A landscape with many valleys, sampled at points; each row gives a point and its height.
From any point a ball takes the steepest step (drop divided by distance) to one of its 5 nearest points. It stops when none of these is lower. Distance is the straight distance between rows; heights are no part of it.
Lipo: [ -7   1   7  26  93 -59  44 -22 -38]  height 0.96
kobil: [ 84   6  23 -45 -26 -35 -61   8  29]  height 2.36
funem: [-31   9  -4  10 -20  36  32  -6 -19]  height 8.67
bamol: [ 56 -21   9  -4  37 -81 -12  24  -8]  height 4.62
rovik: [-20   3   1   9  19  13  53 -18 -46]  height 2.46
lipum: [-16   0   0  13  38 -10  55 -16 -47]  height 1.30
bigab: [-41  10  -9   8 -35  44   2  -1   8]  height 3.70
Vupiz: [-40  24   3   8 -20  84  37 -11  -7]  height 5.37
kurim: [-40  18  -2   8 -25  64  28  -8  -8]  height 6.19
Pagub: [-10 -12  -4  13  25 -32  34  -6 -38]  height 1.27
koret: [-55  26 -15   7 -39  63 -17   3  36]  height 3.51
redeg: [ 29   5   2 -30 -43  11 -87   9  67]  height 1.23
ful: [-28  16 -16 -12 -40  40 -79  13  69]  height 5.41
zul: [-13  10   7   2  38  47  77 -29 -47]  height 5.95
rir: [ -1   7  12 -10  44  77  85 -36 -47]  height 5.70
kud: [ 57   6  17 -39 -38   0 -85   5  55]  height 3.19
Bet: [-21  10   4   2  15  45  64 -22 -40]  height 4.71
mele: [ -5   9  14  -4  24 104  72 -26 -35]  height 5.77
guz: [-56  35  -9   8 -34  81   5   1  24]  height 4.64
nofar: [-19 -10  -6   5 -30   6   2   3  -3]  height 2.10
Lonub: [ 46 -23   2 -12 -18 -44 -29  18   9]  height 3.49
ruvol: [-12   4   5  24  83 -41  55 -23 -45]  height 1.09
diron: [-13  -5   1  15  53 -28  53 -20 -46]  height 1.21
dafem: [ 62 -16   8 -23 -17 -49 -35  16  14]  height 1.60
matu: [-31  -1  -9   9 -36  31  -6   2   7]  height 2.11
zut: [ 21 -18   4  17  65 -81  15  11 -21]  height 2.93
nov: [  4 -14  -2  21  58 -72  23   3 -31]  height 1.94
zube: [-12   9   9  19  86 -24  68 -34 -47]  height 1.76
kipa: [-13   0 -14  -6 -45  22 -52  11  42]  height 1.38
Zamus: [ 22 -22  -3   6  10 -53   5  12 -18]  height 7.45
vepe: [  6 -14  -3  18  46 -56  29  -2 -32]  height 1.50
nok: [ 74  11  27 -52 -35 -11 -78   0  47]  height 2.97
bom: [ 43 -24   3   0  33 -78  -6  21 -10]  height 5.54
Tik: [  1   0  -6 -14 -44  17 -73   9  56]  height 2.27
tos: [-13  -9  -2  13   6 -18  31  -4 -32]  height 1.40
Bev: [  0 -16  -6  11   7 -37  14   2 -25]  height 2.03
keter: [-39   8 -12   7 -43  38 -29  10  33]  height 1.61
Remu: [ -2 -13  -7   6 -13 -23  10   7 -16]  height 2.73
lodin: [-63  37 -28   1 -33  67 -45  11  60]  height 3.25
Gis: [ 14  -9  -2 -13 -43   4 -58  13  43]  height 1.69
vuge: [-52  25 -26  -1 -35  52 -53   8  64]  height 4.81
goda: [ 29 -14   2 -12 -40 -11 -47  13  28]  height 2.15
Diris: [ 79 -14  15 -28  -5 -56 -34  21  13]  height 1.14
veno: [-19  -5  -8   3 -41  17 -29   9  22]  height 1.25
Kugu: [ 38 -17   0 -14 -28 -30 -35  14  17]  height 1.03
pim: [  5  -4  16  39 113 -90  21  -9 -19]  height 1.18
vus: [-24  13   5   7   0  63  59 -18 -31]  height 5.76
gup: [  3 -15  -6  -2 -39  -5 -28  12  13]  height 0.77
minu: [ 11 -22  -2   2 -16 -30 -11  12  -2]  height 6.80
Nir: [-21  -1  -4   9  -7   5  31  -6 -26]  height 2.80
kaser: [-65  42 -37  -7 -28  67 -62  10  78]  height 1.17
poz: [ 49  -9   9 -28 -38 -15 -59  13  37]  height 2.61
buzul: [ 19 -22  -2  14  39 -66  12  11 -25]  height 4.18
Mer: [ 53 -21   5 -11  11 -67 -19  18   2]  height 2.75
lepe: [-18  15   9   2  16  68  68 -23 -39]  height 5.47
dodut: [ 70  -4  20 -38 -32 -24 -61  10  36]  height 2.60
zod: [-15   5   6   6  45  16  70 -27 -52]  height 3.95
goro: [-27  -2  -7   5 -41  26 -27   7  29]  height 1.31
situk: [-25   6   3  11  -1  32  46 -12 -33]  height 6.50
Naze: [ 38 -19   6  10  52 -86   0  16 -17]  height 4.80
pubof: [-49  26  -5  10 -29  76  19  -5   7]  height 5.06

Where does a ball stop that starts at each point below?
zut -> Lipo
ful -> gup
Bev -> Lipo
lepe -> Lipo
funem -> Lipo
pubof -> gup
keter -> gup
kurim -> gup
